Points, in no order, along strands that fork and pass close to each other.
Two points are linked if the straight distance between their rows is under 72.5. Some points are linked to none.
J_161: [ 11  21  -9   4  16   6 -21  20  12  15   9   6  -7  -2 -15   4 -16  22
 -17   4   7  14  -7   5  -2 -18  11 -26  -1  -5   2   4  19   5   7  20
   5  -2 -15]
J_480: [  5  14  22   1   7   4  -9   1   6   0  -2  -9   2 -14  21  36  -2   3
  11   1  10   5 -11 -33  -7 -20  -2   2   1 -15 -16   1 -19   3  -8  -9
  15  -3 -12]
J_341: [-16  -2   7 -22   5  -5  20  16 -22   8  -2  -2  23   3   8  -3  -8 -22
  17   0  13 -10   7   7   8   6  10  28  -2   9  -2  -7  -8 -16  15 -12
  -2 -23  -2]
J_83: [  3 -20   7  -3 -18   0  12  -1 -10   8  17  10 -12  -2 -25  -1   5   2
 -10   5   7   4   6 -22 -13 -11  -4  -4   4  17 -13  18  14   0 -19  18
  -3  14  33]
J_728: [  6   9   4   8   4  -9   9  18 -15  16   3   7  21  25 -12  15   4   6
   5   0  10  -1   4  -9  -7   8  -4   2  25 -16  -8  11  -7  13  -9  -7
   6 -19  -4]
J_163: [  6  -7 -11   6 -12   2   0  10 -22  -2   0  16   5  12 -14 -18  -7   7
   4 -10 -17 -12   2   5  -3  21   2  -1   6 -18   4 -12  15  -1 -17   4
 -18 -12  -4]
J_90: [ -6 -26 -17  15 -23  -6   5   3   0   7   8  -1 -18 -15 -12   1  14   2
 -14   6  -4   2 -10  -9 -16 -11  -7  -8   3  36 -13   8  28   2   0   6
  -7  21  20]
J_741: [ 13  -7  13   2  17  -3  -6 -19  -6 -10   4   6  -6 -11 -16  -6  14   9
  -2 -14 -21  -5  11 -10 -14 -19 -18  10 -16 -13 -12  -2  -3   2 -44  24
   8  32  -2]
J_353: [  4  27  15  -5  19  -3   5  11 -11  20  11  -5  29   3  -4  10  -2   3
   4  -3  32  -6 -12  -7   7   3  13   1  -1   5  21  -1 -24   0  12  -8
  16 -14   3]
J_337: [ -1 -16 -21  -7 -17 -19  -7  -9   0 -21  -6  15  -6   4   2 -30  -4 -13
   4 -18  -9 -14  11  28  -9  21 -21   9 -16  15   2  -8   6  -6 -16   4
   3  -4  17]
J_812: [ -4  -7   0   3  10   4   4   1   0   4   3 -10 -11  -2  -9  13  18   3
  -8  21  21  21  10   5 -11 -22  20  -8   5 -15 -28   1 -12   3  14  -4
  -6   2  16]
J_95: [ 30 -13  14  -6  -7   9  19   0 -19  -4   2  -5   7  -8  -6  -2   7  -9
 -10  12  19  17  22 -12 -10  -8  -7  13   8  -7 -29 -10 -23   4 -19   7
  18  12   1]
J_358: [-14  19  19  20   1   7   1  -4   5  -6   2 -16  17  -7   9  13  17  -3
  11 -14 -11 -11  11 -17   6 -24  15  -5  17   1  -7   5   6  -1   6 -12
 -13 -24  12]
J_554: [ -3   1  -2  15   5  12  -3  -2   8  17  -9   1   6  17  12  10   5   7
  14   8   6   8   8  -4  15  -9  -7 -34   4 -27  18 -12 -17   6  15 -15
   2  16 -12]
J_605: [ -4 -17  -5 -17 -10  11  17  11  -5  12  10  -3   0  21 -15  -6   6  -6
   2  11  36  10  -7  -6   6   3  -6 -11  -2  -6   9  -4 -22   1  19  -8
  11   8   5]
J_561: [  1  27  -2 -17  -6  -8  -7  16   2  -5 -20  -6  26  12  -1  12   6  17
  19 -11  18  -5   3  -9  -5 -29  -1  -8 -13 -15  -1  -8 -23  12  -1 -25
   1  -8  20]
J_526: [-14   7 -21  -9 -28 -17 -13   7  -4  -1 -17   6   5   8   9  -8 -11   1
   4  -4 -18   5  14   6   8  39 -10   3  -9   8  35   9  20   0  15 -14
   4  -8   8]
J_899: [ 12  -8   1   1  26  -1   5   9   0  12   0  -5  -8   4  -1  -2  15 -11
 -10   0  -7   2 -23 -17  11  13 -24  -9  13  -8  23  -6 -10  -8   2  -9
  14  22 -20]
J_870: [ -9  -2   0 -15  17 -25  -5  14 -14 -12   3 -16  -8 -11 -14   2   9 -11
   8  -8  -3  -6  12 -20 -20 -11   6   7   5  15 -36  23  -3   4 -17   8
   1  -4  -3]
J_642: [-10  -9  13  13  -3  11  10  -5  -2   6  -2  13 -12  -6   1   6  -5  -3
   0   2 -36  -8   2 -23   1  -9  -1   1  12  -8  -3  17  29  -7 -10   8
 -22  -3  -6]
J_333: [  5 -34  -7 -10  17  -6  10   4 -14  18  20   2  -8  15 -21  -4  16  -4
  -3  -4  -1   1 -22  -5   0  25 -18  -5   3  -3  16  -1 -13   0 -18  -8
   5  30  -8]
J_393: [ 10 -14 -19 -10 -13   5  -8  -6   2 -27  14   4 -12   2  -4 -20  -2  -1
 -14 -20  -2  -6  -1  13   0   7 -23  -5  -1   1  -5 -12  11  -7 -16  16
   6 -12   8]
J_253: [-14 -19  -3 -29   6  -4  -7  -2  -5  -2  -4   4   3 -10  11 -15 -25  -1
  -6   1 -15 -11  -3  29  -4  11  29   8 -40  17  12 -20  -7   1   3  12
 -14  -9 -19]
J_837: [ -3   3 -18  -6 -19 -17   0   7 -11 -22  13   0  12  20  -6 -13   4  -3
  -7  -6  -1   9  10  21   3  35 -27  26   8  17  20  -7  13  -1  -6  -8
  21  -4  34]
J_257: [-19  -7 -12  -5   2   5   4   7   0   6 -16  -9 -18  -9  20  22 -16  14
   5   7 -24  -6 -24  -1  -9 -13   3   6 -15  -7  -3  10   3   0  20  -1
 -14   6 -27]
J_192: [  1 -15  -1 -11 -13  -7  -2   6   2   9   7  -6  -7   1 -17   5  15 -15
 -13   2  22  15  -8 -19 -15  -1 -16 -17  13   1 -10   3 -17   2   7 -10
  17  24   5]
J_864: [ -5  -7  -6  19 -24   6  12 -12  14 -16  -4  -8  11   1   1  10  15  -2
  -7   3  -3   9   1  13  15  -3 -27  10  32   2  -3  -4  15  12  11 -10
  16  12  18]
J_889: [ -3   9  -6  -6  -1  10   5  -1   1 -10  19 -22   3   1  -8 -17  13   0
  -8 -24   2 -11  -5   3  12  -5 -14   7   2  10   8  -8  15  -7  -2   4
   4  -4  16]
J_962: [  7   3  -9 -12  12   6   3  -1  -9  -4  14  18 -33  -4  -7 -21  -6   1
  -1  -6 -21   2  15 -20 -17  20 -14  -4  -4  -1 -11  15  23  -6 -34  -2
  -8  15  -1]
J_162: [ -2  21   2  11 -20  19   0   2  -7  -8  -9  20  11  24   0 -10  -4   5
   7  -5  -3   5  25   7  18  -1  12  -8  18 -27  10  -9   9  -4  13   5
 -19 -20  25]
J_22: [  3  17   3 -19  -2  -6 -18  -6  10 -19 -10 -10  24 -20  13 -18 -13  -8
  -6 -29 -16 -30   6  10   1   3  10  20  -6  18   2 -10   5  -2 -14   2
   7 -21  -9]
J_380: [-11  25  -5  -1 -19  13  -8  -5   7 -27  -1 -13  14  11   6 -14   3   6
  -3 -25 -21  -2  14  -1  15   2  -8   4  17   5  28  -5  25  -7   7   4
   0 -15  22]
J_296: [ 11  16  14   5  15  10   6   0  -7  -5  26  -3   7  12 -36   0  19  19
 -11 -14   8   0  -4 -19 -12  -6   0 -15   7 -10  16  -1  -9   7 -23   8
   8   5  18]
J_406: [ -4 -40  16 -12  18 -20  14   5 -12   4  11   6  -4  10 -20   5   3 -13
   5   9   7   1 -17  -2   4   8  -8  14  -3  -3   3  -5 -24   1 -15  13
   6  14 -19]
J_827: [  9   8  14   4   4 -14  -6   7   3   7  -4  16  11  12  -5  23 -21  17
   5   2  -2  -6  -4 -13  -1   1   3 -11   2 -11  10  20   4   6 -14   0
 -13 -23 -16]
J_635: [  4  13  -4  14  11   4  -6 -10  21  18 -10   6 -14   8  36  25 -27   8
   9  27  19   7   1  26   0  16   8  -2  -9  -6   1   4 -11   2  21 -12
   8  -3 -20]
J_247: [-13  16 -25   7 -13  14  -2   0   0 -10  -6   3   5   0   7  -5  12  23
   7  -9 -19   2  -2   7  -5  14 -16   2  -2  13  21   0  29   6  -7 -10
  -3  29  17]
J_621: [-31   4  -3  -5  -5  -4  -5   3  -6  -5  -4 -23   5   2 -13   7  26   0
  11 -22  -5  -9   6 -11 -13 -27   1  -7   7   3  -6   1  -3   3   9 -13
   0  -4  21]
J_770: [  5 -31   9   8 -25 -21  14  -3  -4  11   5  -2 -10  10 -23  21  15 -10
 -14  16  13  25   9 -19 -23  -2 -18 -10  15  -2 -10  11 -21  14 -15  -5
   1  30  14]
J_590: [  1  -1 -10   0   5  -1   2  -9   1   5  -5   0 -13 -23  13   2 -12  -8
 -14  14  12   7   1  15  -5  22  42   4  -6   4  -6   5  -8   2  26  -6
  -4  -2  -8]
J_489: [ 13  23  -9 -13   4 -19  -5  14  21  -4 -16  -4  16   9  -5   1   7  19
   7   2  24   2   5   0 -10 -11  14 -10 -13  17   2  15 -13  14  -6 -18
   0 -13  30]
J_993: [  5  -9   1  -5   1 -12 -14  -3  14 -24   5  -1  20  -2 -18  -6   3  25
  -2 -14  -5 -19  -3  13  -7 -20  18   8 -21   9  -2 -17 -11  12 -30  16
 -17  -7  11]
J_704: [ -1  -6 -23  15 -21  18   5   7 -12   1   0  14   6   1  -8  -3  13  13
  11  -3  -9  11  -3  -5  -1  15 -14  -9  15 -11  18 -18  21   5   3  -6
   0   9  10]
J_5: [  9 -11  34   9  13   8   7  -8  -7  12   6   8 -13 -13   1  10  -7  -1
   2   6 -28  -9 -16 -20  15 -16  -7  21  -6   0   2  20  10 -10 -14  19
  -7   9 -24]
J_40: [ 31  -9   4  18  -2  23  17  10 -10   6   7  10  -2 -16 -17 -16  16  10
 -11   1   3   0  -5  -3   7  18  -8   6   0  -3  -8 -23   9   1 -16  11
  15  27  17]
J_551: [ -2 -13   3   9   2   5  15  11 -27  17   7 -15   5  -6   2  29  13   1
   4  14  10   4   2   9  -5  -9   8   1  18  -8 -29 -10  -4   0  21  -6
   6 -13  -1]
J_623: [ 11 -30  -4   4  -4 -11  -4   2 -22   2   2   9   6 -14 -13 -11  -8  -7
 -12  -1  -8 -12   2   7  -5  18  12   9  -2   1 -17 -13  -3   6 -17  15
  -6 -17 -24]
J_597: [ -6  12  21  -4   0   4  -4 -26   9  -3  -7   2  -4 -18  20  -6  -2 -14
   4 -24  -5 -15  -3 -31   8 -13 -12   9  -3   4  -2   8 -25 -17 -10  -2
   0  12 -16]
J_29: [ -9  13 -16  10   9  -3 -12 -12  20   6 -13  -1   0   2   9  11 -13   7
  -6  20   3  12  13  34   0  13  23   9  -4   1  14   6   4  12  30 -13
   2  -5  -6]
J_534: [-13 -27  20 -10   6   1  18   6  -5  13  16  -5  -6  16  -3  14   1  -9
   9   8  22   3 -27   3  18  -2  -5  16  -5   3  11   2 -17 -11  18   0
   4  -5  -9]
J_315: [-13  -6   2  11 -11 -16   1 -23  11  15 -14   5  -3 -11  13  -9  -1 -10
   4  -4   2 -10   1  -2  -3  21  12  18   6  13 -12  10 -27   0   0 -20
   6  21  -6]
J_108: [  8 -12  26  16 -20  13  10  -7  -4   8  28  14 -10 -14 -19 -11  11 -16
  -5 -14  -4  -2   7 -23 -11  -7 -22 -11   6  14  -8   1  29 -10 -20  20
  12  19  25]
J_309: [ -1  22 -23   2  -7  -3  -1  -5  19 -14 -15 -13  10  -2   0   3  16  23
   3  -1   1   5  -2   3 -14   7   9  -3  -2  20   6   7   6  15   2 -21
   0  17  21]
J_558: [  1  14  17  -3   8  19  -1   2 -13   8   7 -11   5 -12 -10  20  10   3
  -1  -5  -4   9   6 -34  -5 -23  -1 -16  10 -36   2 -10  -9   9   1  -2
   6   2  -9]
J_490: [  0   7  16  21  14  10   4   3  10  21   2   9 -10   9  13  19  -5 -10
  -2  22   4  13   7 -23   8 -19 -21 -37  18 -22  10  -4  11  -9  16  -3
   3   7 -14]
J_806: [  8 -15 -21  14   9 -18  -2   7  10  -4  13  -5 -13   3 -15   5  20  14
 -22   6  -4   8 -19   9 -12  15  -2  -6   9  25  -6  15  17  11  -8   5
  -4   8  11]
J_941: [-11 -12   1  -8  -4 -14  19   3 -17  -2  -3 -17  26  11 -10 -10  11 -13
   5  -2  14  -9  15  25   6   1  -3  29   8  17 -11 -10 -10  -2   7  -9
   0  -6  20]
J_381: [  8   3 -29 -14  -2 -18 -10  17  13  -2 -22   5   6  24 -10 -11  -6   5
  -3   9  25  13  10  26  -3  -3 -22 -17  -8  -6   1 -10 -15   7   4 -15
  13 -16   5]
J_781: [  5   8   5 -10  22 -26  -4  14 -13  -9  10 -15  -1 -11  -4  23   3   1
   6  13  12  11   1 -17 -27 -10  29  14 -10   7 -20  11 -16  12 -14   6
  -9  -9   3]
J_769: [-17   3 -12 -16   5  19  -5   8   4   6 -15 -18 -19 -15  18  -1   0  -1
   0  -1 -16  -3 -25 -10   6  -7 -14 -13 -10  -4  16  -4  10  -6  32 -12
   1  22 -18]
J_299: [ 11 -26  21 -18   5  23  14 -13   4  -8   7   6 -14  11   8  -8 -15  -3
   7   8 -11  -7 -16   3  26  -5  -6   2 -25  -6   9  -5 -12 -17  -7  26
 -12   4 -24]
J_205: [ -1  19   5  17   2   7  -1  -2  -9  -4   9   8  -5  -3  -3  -7   7   1
   4 -15 -24  -5   1 -34 -15   6  -1  -8  14  -3  -4  20  29   4 -31   1
 -13   2  11]
J_322: [ -7   5  -4   7 -10   0  -2  -5   6 -17  -1 -17   1 -24  11   0  -6  -1
  -6   5  -7  -7   4  20  -3   0  19  22  -2  33 -21  15  25   7  15  13
   2 -16   8]
J_276: [ 10  -2  -6 -31   7   7  -4   0  -2 -10   0  13 -22   0   5 -26 -17  -7
  -1 -15  -9  -9   4 -27 -13  11  -9 -14 -23 -11  -4   0  -6  -5 -22   4
   7  10 -16]
J_742: [  5  -1   4 -10 -21  -3   9  -4  -7 -11   5   9   1  -4   4 -23  -2   4
   7  -9  17 -20   5  12   3  -3 -19  13  -8  27 -17   4  23  -3 -19  30
   6  19  16]
J_334: [ 13  -7 -18   9 -11  -9  -5  18  17  16  -9  29   0  32  -8  -9 -17   4
   8   8  14  13  18  12   7   8 -15 -30   3 -21   3  -8  -8  12   2   2
   7  -8  -3]
J_361: [  0   4  23  -4  17 -15   0 -17   3  -4   1   8  -6 -15   9  -5 -11 -34
   9 -13   5 -10  -1 -23 -10   2  19  18  -5   4 -19  11 -34  -8 -15   2
  -3 -11 -12]
J_392: [ -6  -2  15 -13   6  -6   3 -12  -3   3  14  -1   1 -11  -1 -14   4   9
   8 -12   5 -16 -12   6   7  -7   0  17 -17  20  -2  -5   6 -14 -12  16
   0  16   1]
J_656: [ 15  -8  28 -10  14  41  17  -1  -4   2   7  -8 -16  -4   7  -9   4 -18
   5  13 -13   3 -12 -23  27 -17 -14   9 -17 -17   9  -8  -7 -20   2  10
   7  17 -11]
J_586: [ 11  -7  26 -10  18  14   5  -8  -3 -12  11  -4  -5   8 -11   0   8 -11
   3   1   0   1  -9 -14  16 -27 -23  20  -7 -20  -5 -12 -26  -7 -17  12
  13  23  -6]
J_437: [-24   1   6   3  18  -7   5   2  -4  15  -5 -10  -6   3   5  12  11 -17
   3   2 -10   8 -17 -30  -8  -2 -17  -9  26   0   6  14  -1 -12  13 -21
   3  18  -8]
J_152: [ 26 -18   4  15   3  11   9 -11  -9  13  -1  20 -14 -22  -5 -16  -1   4
  -6   8 -16  -5  -2   0   1  17   3  11 -18   0 -16  -8  18   7 -24  23
  17  36  -9]
J_885: [-10   9 -10  12 -25  -1   7  -4  13 -33   3   3   5  19   3  -1   4  -5
   0 -12 -12   8  11   8   8  14 -28  14  28  22  16   4  26   3   4  -1
  14  -8  34]
J_711: [ 13 -12  28   3  34   5   7 -14 -14  15  16  11 -12 -21  -5  -8   0  -9
   0   5 -20  -8  -3  -9  11  10   9  14 -17  -5   5   1   4   1 -26  25
   7  28 -17]
J_638: [ 11 -18 -13  -3  -7 -15   4 -17  17  -4  -7   6 -11  -2   0 -13 -18  -5
 -10   5   9  -6 -10  10  -7  22  -8  14  -9  17 -17   9 -19  11 -15   3
   5  10  -2]
J_344: [  3   2   3  -7   6  -8   5  -7 -16  -1  13   6 -10 -18   0 -32  12 -32
   0 -29  11 -13  15  -4  -7  11 -15   1   8  10 -19   5   5 -14 -14   9
  12   7   4]
J_643: [-24  16  -5  -5  -9  -9 -22   5  -8  18 -15 -12  16  -4  25  14   3   8
   4   0 -13  -5   0  14   2   3   6  -9  -9  -9  25  -2  -2  -6  27 -24
 -14 -18 -26]
J_91: [ 13 -10  20 -14   8   5  10  -1 -20   1   2   8   3   1 -17 -12  11  -2
  11 -13   3  -8   9  -9  -3 -26 -39   9  -8  -6 -15  -7  -3  -2 -30  19
  27  35  -3]
J_176: [-23 -22  -3  -6 -19  -3  -3  -7  -4  13 -14   7  -4  -8   6  -8 -22   1
   6  -1 -16 -15   5  16   9  11  26  -6 -20 -10   5  -5  -1  -1  17   0
 -19 -15 -24]
J_136: [  1 -16  21 -11  18   0   2   1 -11  10   7   3 -25 -21  -7  13   4  -8
   6  14  -9  13  -4 -22  -8  -1   9  13 -21 -13   6   6  -4   1 -12   6
   7  39  -6]
J_875: [ -3   3  -7  -9 -21  25  -2   0  -1   7  -7   1  -4 -15  22   0  -4  -4
   8  -6  -7  -4   3 -22  15   2  -5 -16   4 -18  -1 -13  10 -10  18 -16
  -7   4 -19]
J_977: [  0  35  -1  18  -3   4  -7   7  18   7  11  10   4   2   3   0  -9   5
   1   2  18   5  12  -3  11   3  10 -33  18  17  13   3  35   0  23   7
   6  -2  18]
J_595: [-12  24   2  -6  39  -4  -5  14  -5   2   2 -21  -3  10   6   8  12  12
   6   1  -1   7 -24   2   5 -19  -1  -2  -3  -1  35  12  -4 -15  21  -9
 -17   7 -12]
J_859: [ 10 -22 -12  -4 -17 -17  -4   4  -8  -2   9  11   1   0 -19  -9  -4  -6
 -17   5  16   2   1   4  -6  12  18 -11   0   5  -9   2  -2  -3  -4  13
 -10 -31  10]
J_39: [  4 -11   2   9 -30   7  -4 -12  -1  -1  11  11  -8 -17  -2  -9  12  -7
   7 -19   2 -12   1   4  -1 -22 -36  -7  -6  20 -14  -4  24  -4  -4  23
  19  27  27]
J_433: [ 20 -19 -10   5   7   6   8   4  -9 -17   5  -7   6   2 -17 -11  14   2
 -14   4   0  -1   5  13  -3 -20 -18  18  10 -11 -27 -24 -13   3 -16  16
  11  -1   5]
J_371: [ -5  22   1   3  28   9  -4  21  -6  -1   2 -20   5   1  10  23   0  21
   6  19   1  17 -12  22  -1 -21  21   6 -12  -7   8   1  -1 -11  20   0
 -23  -2 -20]
J_732: [-32   5  -8  -5   2   0  -9 -15  15 -14 -11 -23 -16   2   9   9 -16  15
   5  -6 -27  -9 -15  13 -16 -19   5   9 -12   8  13  19  -6  -2  13  -1
 -20  -4  -8]
J_955: [-11  13   6  13  -1   2  -5 -12   7  20 -21 -10  10  14  36   6  -5   1
  -2  11  -9   2   5   5  18   2 -11 -30  10 -19  32  -6   1  -4  27 -12
 -19  -9 -25]
J_518: [ -4  26  10   5  25  -9   2   3   3   3   5 -20  21   6  -1   5  10  12
   5  -4   9  -4 -25   0   7   0  17  11  -2  17  34  12  -5  -1  -3  -7
  -5 -12  -3]
J_547: [  6 -21 -12  10 -23   0   1 -20  27  -8  -2   5  -9   6  -7  -5  10   4
 -17   9  11   7  -8  18  10  10 -18  10   5   4  -1 -10 -15  13  -6  -5
   9  17  10]
J_844: [  6 -33  -8  17 -22  -3   5 -11   3   2   8  22 -11  19 -14  -4   6   1
   0  13   5  20  -4  -9  -7  17 -18  -4  15  -3  -7   8  -6  11 -22  -6
  -5  11   9]
J_786: [  9   7   9   5  14   7 -13 -16   4 -11   4   3   7 -10 -10   6   2  33
  -6 -10 -19 -10 -15 -11  -5 -20   8  10 -17 -10  -4  -5  -7   8 -28  15
 -10  11  -5]
J_687: [  2   7   5   4  13  17  -4   6  -9  11 -10  -4 -12  -1  30  21 -16  11
  16  22 -15  10 -22   6   3 -10  14  -8 -19 -22  11   9 -11  -9  14   0
 -24  -4 -38]
J_694: [-11  14  -6  -9  -7  -6 -13  18 -14  19 -18  -2  21  17  -1  11  -9  22
  14   3   8  -1   9  21   4  -4  11  -9 -15 -18  23  -8   3   6  18 -21
 -15  -9  -5]
J_464: [  9  32   5   7  12  -3  -8   3  34   9  -3  17  -4  22   8   9 -14   3
   9  16  39  14  19  -5   0  -6   1 -10   7   0 -12  20  -8   3  -6  -1
  10  -8  10]
J_291: [  8   5 -28  27   2  -8   4  15  -5 -10   7  -8   2  11 -17  -2  23   5
  -9   2   7  18  -1  21  -9   9 -12 -17  25  17   0   1  19   8  13   5
   5 -11  22]
J_762: [-14  24 -22  -1 -20  -3 -10   2  14  -7   1  13  -5   1   8  -9  -8  -4
  -6  -8   1  10  10   5  -7  28   4 -13   5  17  20  10  33   0  22  -7
  -2  -6  25]
J_563: [  3  -4  -2 -18   6  -3   7  20 -13  12  -2  -7  10   7  19  24  -4 -12
  12  18  17  -3   5  17  -3  10  10   8   7  -4 -19 -13  -7  -6  12 -14
   4 -28 -16]
J_660: [-16   1  -1  -3  19   6 -19 -21  13 -12  -5  -5 -27   3   1  -4   1  -1
 -13   1 -24   0 -14  23  -2 -22  17   0 -15 -12  14   5 -16  -9  21   1
 -21 -20 -12]
J_692: [ -9  -2  17  -1  -5   5  -8 -15  -4  -1   4  -1 -19 -30  -3 -11   2 -31
  -2 -16  -4 -11   7 -27  -5 -18 -15  -4   3   4 -24  11   1  -5  -4   7
  12  12  -9]
J_537: [ 18   6  -6 -14  -6   0 -10  12   2   3  -8   5  10  -1  12 -19 -17 -17
  -1  -7  14  -1   3   0   5  34  19 -18  -3 -10   7 -14 -10  -2  12 -10
   6 -24 -14]
J_599: [ -1  26  -5   2 -16  23 -11   9  21  -4   1 -11  -5 -11   8   9  -8  19
  -5  -4   6   4  -2   6   5 -18  11 -24   5   2   1  -4  29   5  20   8
   1 -11   6]
J_539: [  6  17   3  -2   6  -7  -9   1  14 -25   3 -23  16  -6   6  -3 -12   3
 -14  -9 -20  -4  -2  31   3   2  24  21  -2  23   0   3  12   2   2   6
  -3 -30  -3]
J_25: [  4   1  12   0   5  -4  -8  -9  -1  -3   2  -3  -1 -24  21  27 -10 -20
  22  -5  -1   0 -10 -10  -7 -12   9  15 -17 -14 -18  -8 -31  -6  -4   2
  -3 -10 -27]
J_684: [-10 -31  -9   2   4  21   9  -7   0  11   8   4 -25 -11  -2  -8   5  -4
  -1   7 -10   2  -9  10  11   3   8  -1  -4   0   8   0  20  -6  13   5
  -9  16  -7]
J_330: [ -6  -2  -8 -33 -13 -12   1  19  -3   9 -32   0  26   6  -2   0  -6   6
  17  -4   3  -4   5   9  -1  -1   5  -2 -21 -14  17 -18 -15   3   6 -35
   0 -13  12]
J_945: [  6 -20 -14  -8 -27 -26  -7  -4   2 -19   0   0  15   3 -17  -3   2  14
 -21   5  -1  -7   4  22  -2 -11   9   7 -16  21  -4  -3   1   4 -16  24
 -16 -21  17]
J_991: [  2   7   6  19  20  -1  -2   5   9  -8  15   4  -9  16 -13  14   6   3
  -6  11   5  19  14   2  -5 -23  21 -16  10  -5 -23  25   2   9   4  11
 -10 -20   7]
J_630: [ -3  -8   3   7 -24   4   6  -5   7   7  -2 -12  -6 -31  16  18  -3  -7
  -6  21  14  -5  -3  -7  -1  -9  11   8   0  17 -30   5   6   1  18   6
   5   0   6]
J_689: [  2   0 -10   7   9 -22   4  10 -18  -4   7 -16   7  -9 -17 -19  23 -19
  -4 -14  10  -9   9 -13 -20   8  -8   2  21  32 -27  10  -3  -3 -11  -6
   8   2  17]
J_448: [ -8  14   2  12 -13   1 -11 -10   8 -18  -8   7   5  -4  11  -4  -3  -7
   1 -13  -1  -5  13   3   5  -1  19   6  13 -11 -14   2   1  -6  12  -1
  -9 -26  19]
J_224: [ 27  -5 -13   6   7  22  14   2  -1 -13   0   2   2  10 -17  -8   8  16
  -6  12   7  12   3  12   6   8   2  11   6 -15 -12 -22   5   5  -7  10
  -3   9   8]
J_598: [ 14   6  -4 -39  11   7   1   6   8 -10   1  18  -7  14   0 -26 -17 -12
  -1  -1  12  -5  -1  -8   1  21   7  -5  -9   1   2   4  -4 -14  -6  -6
  -2 -10  -4]
J_501: [ -6 -27 -31  -5 -22 -18  -7   2   7 -11 -14  10  -7  15  -7  -9 -13   9
  -2   8 -10   1  -1  23   1  26 -10  -1  -7   4  12   2   5   5   2  -6
  -4 -13   7]
J_901: [ -2 -19   3 -16  19 -14  -2   1   1  -3  -2   3  -1  -7   6  -3   0 -15
  -4   9   4   5 -15  16  -4  11  36   5 -21   7   7 -18 -33  -2  14  -4
  -7  -9 -16]
J_64: [  7  12 -24 -22  -2  -6   3  14   3 -19 -13  -2  13  24  -1 -10   0  -4
  -6   5   8   8   9  25  11  19 -28  12   6  -2  13  -5   8   4   4 -19
  19  -4   5]
J_896: [ 10  15  29  -1  10  20   5  -8   0  -7  12  -7   2 -23  22   9 -19  -5
   3  -1  -1   0 -23  -3  10  -7  11  20 -15  14   8  -5   6 -21  -4  20
 -12 -18 -23]
J_164: [  6   5   2  12 -25   4  -5  -8  19   7  -3  -5  -2 -16  32  35 -21   9
  -6  18  14  -5  -8   9   5   9  11  -1   5   0  -9   6   3   5  16  -8
  11 -18  -7]
J_874: [  5  20   4  18  24 -21 -15   4  23  24 -12  25   5  25   6  16 -18   8
   9   7   9   4   3  -3   1  -6  -9 -13   8 -12   4  18 -12   5 -13 -14
   0  -8  -9]
J_808: [ -7  31  12  19   7   8 -18   6  27  17   4   6  -3  12  17  10 -14  -1
   7   6  28   3  16 -15   2 -15  -5 -31  10   2   1   2  10  -9  15  -6
   6   1   4]
J_592: [  0  -8   2   5   4 -20  14   8   2 -14  11 -27  16   5  -8   1  19  -8
  -2  -2   7  -8   1   3   1  -7  -1  24  12  39 -18  16  -6   3  -5   7
   1 -10  22]
J_640: [ 16  -7  10 -21  -4  10  15  -3  -6 -10  -9   7  13  -4  10 -19  -8 -20
   8   8  23   4  19   5   6 -10   8  20  -9   6 -26 -22 -23  -1 -10   7
   0   1  -4]
J_415: [ -4  16  20  11   9   8  22   0 -30  24  20  -7  16   9 -18  19   2  -4
  -5  -9  -3  -5  -1 -27   3  -3  -9  -6  20 -20   1   0 -17   9   0   1
  16  -8  -2]
J_731: [-13  12  -6  30  18  -8  -5 -11   9   7  -9 -13  13   0  11  10  11   2
  -1   7   0   5  10  23  10   8  18  -8  30  -6   8  -4   5   6  24 -19
   2  -2 -11]
J_506: [-10 -25   6   2  -1  -5   5 -17 -11  17 -10   6  -7 -18   7   7  -1  -1
  15   8  -4  -5  -5  -7  -5   5  14  18 -14  -5  -8  -2 -23   8  -5  -6
  -4  32 -11]
J_796: [  7  17 -14 -23 -14  -5 -19  -3  10 -17 -17   2  10 -12   6 -22 -19  -7
 -17 -17  -9  -9   4  15   7  23   3   2 -13  -8  17 -12  -1   3   7  -6
  10 -28  -2]
J_983: [-16   2 -18  -7 -27  12  -8  -4   0  -5 -24   4 -12   1  26 -10 -22  -3
  12   2 -19  -6  18   1   0  11  14 -14  -9 -17   1  -5   4   4  21 -16
 -11  -2  -5]
J_876: [-18  28   6  32   0   6  -1 -14  12 -11 -15  12   4  25   5  -1   2  13
   6   1 -22  10  11   7  12  -8  11  -6  19 -11  20  10  19   0   6  -4
 -26  -6  18]
J_966: [-15   3  -2  24   0  -2  -4 -17  -5   4 -13   4  14  11   1  -4   8   7
  -1   1 -27  -3   8  22  17  15  17   2  19  -9  32  -1  13  -3   9  -9
 -23 -12  -3]
J_220: [  8 -10  -6  14   8   9  -7  14  -7  20   7   4  -7  -4 -20  13   2  14
 -18   6 -11  13 -10  -4  -3  -6   3 -32   7 -23  -2  -4  23   6  17   9
   0  -2 -22]

A fork is a point with three links. Follow the links from the first point to the second and name the forks in between, in order.
J_812; J_694: J_689 > J_808
J_489; J_393: J_808 > J_977
J_547; J_22: J_711
J_322; J_808: J_711 > J_547 > J_885 > J_889 > J_977
J_309; J_770: J_808 > J_977 > J_889 > J_885 > J_547

A fork is a point with three links, a tip a point with one. Leave the first point through the second and follow the links. Name the first fork or tip that comes.
J_711; J_5: J_29
J_164; J_630: J_711
J_945; J_859: J_808
J_490; J_554: J_299
J_464; J_874: J_689

Follow the links from the first point to the second, and from the first to the third. Name the last point that the two ways share.
J_29; J_90; J_770: J_547
J_489; J_864; J_592: J_808
J_358; J_687; J_224: J_29
J_40; J_22; J_827: J_711
J_899; J_253; J_827: J_547
J_741; J_83; J_381: J_889
